Each scene shows the same named points in several views. A view is turned or mirrored, shifted and resized as a whole, has a little noise and may leave points out.
In the rows, zero is written as 128.

Scene 1
View 1
j107: [ 93 112 126 110  88 160 122 110 208 118 135 145 114 147 109 104 104 122
 118 147 133 153 141  99 134 167 118  95 130]
j527: [139 128 146 107 119 123 127  96 156 120 146 140 107 116 129 155 102  96
 118 124 123 113 126 127 106 163 133 123 127]
j386: [103 109 132 111  96 146 123 108 191 115 138 144 111 137 122 120 106 111
 120 137 124 136 134 104 125 167 118 103 129]
j790: [125  95 139 105 116 122 132 105 150 111 144 124 106 129 138 147 113  97
 114 118 100 116 126 127 111 158 124 120 129]
j134: [121 124 157 118 121 127 123 101 166 112 142 148 108 107 158 151 103  94
 145 117 119  97 127 114 118 173 102 113 122]
j819: [ 90  78 107  98  82 159 132 114 199 111 141 123 113 173  88  95 116 126
  84 150 115 179 144 107 133 148 136  96 137]
j655: [111 134 127 104  89 163 115  98 211 131 137 156 114 145  88 107  96 123
 109 159 154 158 138 103 125 165 136  96 134]
j489: [107  68 121 103 103 130 139 114 157 102 146 112 108 148 125 129 120 105
  97 123  91 140 132 123 121 148 128 115 133]
j3: [ 97  83 141 118 109 134 135 118 173 100 139 128 109 129 158 130 116 100
 134 115  91 113 134 108 131 165  94 106 126]
j798: [ 91 118 136 117  92 158 119 111 214 117 132 154 114 136 126 104 100 116
 132 145 131 135 139  92 137 172 104  90 127]
j880: [145 133 140 100 117 125 124  89 155 127 150 140 108 123 110 156 101  99
 109 130 131 123 127 132 100 161 145 123 132]
j585: [143 131 148 103 122 121 124  90 151 122 147 143 107 116 128 161 103  94
 120 123 123 111 124 130 101 164 135 126 128]
j382: [115 114 147 114 112 133 124 105 175 114 140 143 108 117 145 139 105  98
 135 123 115 111 131 112 122 171 107 108 124]
j243: [129 151 137 105 100 147 114  91 191 137 140 158 111 133  98 127  95 114
 114 148 156 142 136 114 115 168 141 108 129]
View 2
j243: [133 118 106 128 106 127 170 107 150 115  71 138 133 107 166 105 127 148
 115 123 109 149 139 106  87  95 200 128 127]
j3: [137 139  85 125 153 135 155 108 127 120 122 152 121 133 103 151 122 127
 126 130 134 127 123  92 119  88 139 119 163]
j798: [145 121 104 125 111 134 170 112 147 124  89 153 128 118 133 124 143 130
 122 146 112 131 134  81  87  87 145 111 116]
j790: [127 139  83 125 156 130 156 106 126 111 118 140 122 130 129 139 109 136
 120 113 137 145 128 116 121  93 180 132 178]
j585: [123 133  95 131 145 124 152  99 124 110  87 133 126 116 135 123 105 157
 117  98 131 142 124 120 118 104 212 145 171]
j386: [137 126  95 124 126 134 168 111 143 118 102 145 128 122 138 128 130 128
 119 136 120 141 138  98  98  87 159 117 139]
j655: [140 116 106 125  98 130 174 114 156 117  82 143 131 112 162 110 140 135
 117 141 104 147 143  96  77  86 175 115 113]
j382: [132 134  97 129 143 129 152 102 127 118  93 147 127 122 114 136 120 148
 123 117 129 130 122  97 114 100 168 128 151]
j489: [129 137  74 122 153 135 166 119 139 109 142 137 121 136 147 143 117 113
 117 129 139 160 145 117 115  78 163 116 178]
j819: [139 119  78 118 115 139 187 135 166 111 133 139 126 131 183 126 138  95
 110 161 119 171 163 108  79  61 151  96 136]
j880: [123 134  93 131 145 125 156 102 127 108  90 133 128 117 142 122 108 154
 116  99 128 149 127 121 114 103 213 141 171]
View 3
j243: [ 78 123 105 123 113 159 156 138 114 139 152 135 119 110 140 143 111 109
 116 132 111 101  86 141 153 144 103 146 168]
j489: [ 77 138 128 118 129 128 152 133 130 150 111 135 151 139 153 135 129 142
 111 124 107  89 132 127 142 106 152 128 170]
j585: [ 81 113 123 126 121 143 163 150 113 145 135 117 136 134 142 138  87 109
 112  86 102 127 121 142 158 118 113 146 148]
j107: [ 90 140 122 111 126 146 149 136 127 127 139 149 132 118 143 150 132 131
 114 158 119  74 102 122 135 140 126 137 170]
j819: [ 70 154 108 111 124 138 144 115 132 149 120 155 143 122 160 135 158 150
 113 163 112  60 101 129 139 124 152 123 193]
j134: [113 117 155 120 134 134 164 172 125 117 138 122 136 138 125 157  80 110
 115 106 117 121 139 117 140 131 110 149 131]
j386: [ 93 134 129 116 129 138 152 144 126 130 133 140 135 124 142 147 120 128
 113 139 116  88 116 121 137 132 129 137 162]
j798: [105 138 135 110 129 146 153 148 132 115 144 148 128 118 133 158 122 127
 115 159 127  79 106 115 130 147 120 142 160]
j790: [ 86 123 135 122 129 129 161 148 123 147 116 120 149 145 146 137 100 126
 112  97 106 111 141 130 148 108 136 136 152]
j655: [ 87 135 112 115 120 155 150 137 122 128 150 148 121 108 141 148 126 120
 116 156 119  83  86 131 141 150 113 142 170]
j527: [ 83 113 126 127 121 141 162 151 116 143 132 118 138 133 140 139  91 111
 115  94 106 123 121 137 157 120 113 146 149]
j3: [107 133 154 116 138 121 155 159 136 124 116 131 148 147 140 149 110 137
 113 122 118  98 151 110 131 115 141 136 146]
View 4
j880: [125 124 120 125 133 122 129 149 125 152 129  98 104 128 156 142 139 167
 132 148 119 112 108 120 130 127 108 125 130]
j3: [136 149 115 121 129 136 120 158 125 128 136 119 110 113 160 139 109 121
 129 133 159 106 107 157 113 119 146 140 131]
j819: [141 109 132  79 114 107 118 160 160 120 140 130 117 103 117 112 112 138
 113 126 139 145 147 158 145 122 126 126 129]
j798: [144 136 127 119 123 124 124 166 131 111 120  99 115 110 130 126 117 157
 104 118 175 120 125 158 134 118 126 132 110]
j655: [142 120 132 112 124 116 127 165 136 120 120  94 114 113 123 121 128 173
 103 123 157 128 131 147 145 119 111 125 110]
j134: [131 152 115 143 137 141 126 157 110 139 126  95 107 125 166 151 126 149
 128 139 155  95  96 138 114 121 131 136 123]
j243: [134 123 126 126 130 121 129 159 126 134 120  85 108 124 139 133 138 183
 114 134 141 118 119 130 139 123 104 123 114]
j585: [125 133 117 133 136 128 129 149 120 155 130  99 101 129 164 149 136 160
 134 149 125 104 102 120 123 126 114 128 131]
j107: [143 126 129 106 121 120 124 166 141 116 126 105 116 109 126 121 118 155
 107 122 160 129 133 155 140 118 122 129 115]
j489: [131 127 119  98 123 122 118 150 143 141 144 136 109 114 152 133 113 118
 135 142 129 121 121 146 123 125 136 134 142]
j527: [126 133 116 130 136 127 128 150 121 148 127 100 105 127 161 145 134 157
 133 146 128 106 103 126 124 126 117 130 129]
j790: [128 136 115 119 132 130 122 149 127 146 139 118 106 121 163 142 122 133
 138 146 130 108 106 136 117 125 131 134 138]
j382: [133 144 116 133 134 135 126 157 121 136 129 103 109 121 157 143 123 146
 125 136 156 104 105 144 118 121 129 135 124]
j386: [138 133 125 115 124 123 123 159 133 125 130 107 112 113 138 129 120 150
 116 127 154 119 122 149 130 121 127 131 122]

Which points are out of place in each view (at most two, in the order of its rows)? Write none if all are in place.
view 1 -> j655
view 2 -> j880
view 3 -> j489, j134
view 4 -> j243

Scene 2
View 1
j883: [126  95 143  55 147  77 119 185 115 128 154 109 133 120 154 102 131 172
 166 171 141  81 140 118 137 147 106 156 138]
j215: [165 118 121 106 122  95 111 126 131 109 116 147 173 112 125 147 176 147
 125 154 164 130 112  87 146 133  85 163 171]
j14: [135  96 120  82 137  74 119 145 131  99 134 116 159  92 144 120 167 162
 133 144 150 128 121 108 122 121 111 165 166]
j927: [149 107 119 101 132  79 110 153 134 108 146 137 156 106 127 126 173 160
 145 161 154 105 129 116 140 134  96 171 170]
j889: [148 106 125  81 127  96 120 118 121 107  92 123 171 110 153 138 160 148
 111 139 159 160 100  68 130 123 100 151 156]
j953: [144 103 148  51 138 109 121 136  99 128  87 113 159 135 170 133 127 152
 126 161 154 141 106  54 144 144  92 131 127]
j911: [153 108 132  76 128 111 121 107 113 116  70 122 178 119 161 145 151 143
 102 145 167 172  90  43 136 131  92 139 148]
j93: [143 107 152  48 140 101 113 173  99 145 123 123 143 148 160 120 116 163
 159 187 148  89 127  81 158 164  84 139 123]
j210: [140  99 147  46 132 114 127 110  98 122  55  99 171 128 187 137 127 142
 101 142 156 180  84  26 129 131 102 122 124]
j948: [126  91 127  69 143  73 120 157 126 105 135 104 150  96 156 112 156 165
 139 144 145 123 124 109 120 121 118 158 155]
j31: [163 120 134  83 124 110 112 128 113 123  95 144 168 134 143 146 151 147
 124 166 164 131 106  63 155 149  77 144 149]
j123: [120  86 121  76 145  60 122 161 137  97 157 105 146  88 147 106 163 166
 145 142 142 114 131 126 115 119 124 169 167]
View 2
j953: [129  85 124 140  99 157 126 142 144 100 148 130 107  93 115 103 128 175
 109  90 141 104  55 126 142 150 155 122 168]
j911: [139  80 104 146 102 165 133 154 133 112 135 120 122 104 130 116 128 169
 122  80 142  94  71 111 136 149 144 134 156]
j31: [137 107 130 133 115 155 123 139 116 104 129 138 115  81 131 107 104 145
 122  95 139 113  66 116 161 148 156 139 156]
j93: [119 104 159 114 110 146 124 122 155  95 165 145  87  76  99  93 116 163
  91 120 125 127  60 144 151 149 174 105 172]
j927: [139 133 154  87 143 140 149 144 112 132 133 132 100  80 134 115  81 123
 118 115 108 131 124 115 149 165 175 133 135]
j210: [137  64  95 162  88 169 128 155 147 104 144 119 121 110 124 112 143 190
 120  73 148  86  51 114 131 145 138 129 167]
j948: [136 100 143  94 125 149 159 155 145 137 158 114  94 102 120 113 111 162
 106 109 105 115 113 124 124 165 168 114 142]
j123: [135 106 148  77 136 145 165 157 146 146 160 116  86 104 117 115 101 154
 105 117  95 122 134 124 123 172 174 110 137]
j889: [146  95 110 128 118 160 139 159 124 122 134 121 118  98 134 117 111 157
 128  86 133 100  92 104 140 154 149 137 148]
j883: [123 111 163  93 124 144 143 136 154 116 164 131  80  86 106  98 108 158
  94 124 108 130  96 139 138 162 179 105 159]
View 3
j927: [139 122 180 115 153 115 140 166 131 143 101 153 165 153  87 128 136 120
 159 155 165 178 125 144 150 132 132  91 175]
j883: [152 140 179  93 129  97 100 154 142 140 122 137 155 140 103 132 149 104
 162 140 141 152 140 163 178 147 129  93 166]
j911: [ 96 136 143 115 152 183 144 167 143 192 159 128 155 167  85 176 116 136
 189 180 125 158 145 132 155 163  97  53 140]
j14: [144 133 180  91 149 108 117 157 126 151 118 149 166 160  78 134 124 124
 173 134 156 172 118 139 172 142 131  71 175]
j215: [116 118 161 128 161 147 162 174 136 162 112 148 162 159  85 142 124 134
 166 180 159 178 132 136 134 138 116  81 163]
j93: [142 141 160 105 119 117 101 163 160 142 138 120 147 130 121 148 157  92
 157 162 123 128 169 175 179 155 112 102 149]
j123: [152 139 188  84 148  95 104 149 120 149 116 155 169 164  74 126 121 125
 176 119 158 173 108 137 181 142 139  70 181]
j889: [108 136 155 109 152 162 144 162 134 180 143 135 160 169  76 162 115 139
 183 169 138 165 133 127 155 154 106  59 153]
j31: [114 131 150 122 139 154 138 170 157 165 138 126 151 143 105 160 142 115
 163 187 132 146 159 154 152 157 104  85 144]
j210: [ 92 156 132  98 142 184 120 156 152 198 185 114 149 166  84 192 114 133
 198 170 104 137 158 134 178 178  89  48 129]
j953: [111 146 145 105 132 158 117 159 152 173 159 119 149 148 100 172 135 116
 179 169 117 138 161 154 175 169 100  71 138]
View 4
j889: [147 196 131 144 139 116 129 127 146 106 129 124  81 115 161 138 105 130
 108 180  77 108 125 130 168 127 128  97 136]
j210: [112 239 122 157 152 120 117 123 172  81 158  96  69 105 176 154 105 120
  82 176  57 116 137 155 151 127 157 121 163]
j215: [155 170 116 143 140 114 139 129 128 125 116 137  92 123 146 126 101 131
 129 170  91  99 118 118 173 132 111  90 119]
j123: [147 165 109 144 118 113 103 133 124 109 118 112 126 109 112  78 119 163
 108 188 116 113  88 109 137 126  94  55 119]
j927: [154 156  96 141 128 114 130 131 116 135 116 135 106 122 125 101 107 142
 132 167 112  98 104 111 165 139  99  77 105]
j31: [130 190  84 149 150 122 140 122 136 132 136 125  82 126 154 145 102 115
 126 154  80  93 128 138 170 146 135 119 124]
j14: [152 171 119 143 125 113 120 132 127 111 117 125 106 112 129  99 110 150
 113 182 103 110 104 114 156 128 104  73 121]
j911: [137 212 127 150 150 120 137 124 155 101 141 119  70 117 177 151 100 118
 106 173  65 106 137 142 170 130 144 112 149]
j93: [ 97 195  29 160 149 131 108 125 133 131 155  95 117 115 113 107 110 130
 113 140 102  97 107 140 126 157 134 117 121]
j948: [139 177 111 149 128 111 106 133 130 105 127 108 111 107 122  94 116 155
 102 180 106 114  98 121 140 128 107  72 126]
j883: [120 178  58 152 132 122 101 127 124 125 138 101 126 111 104  87 115 148
 111 158 117 103  95 123 129 147 111  84 115]

Which points are out of place in each view (at most two, in the order of its rows)? Write none if all are in place.
view 1 -> j883
view 2 -> j911, j927
view 3 -> j14, j31
view 4 -> j215
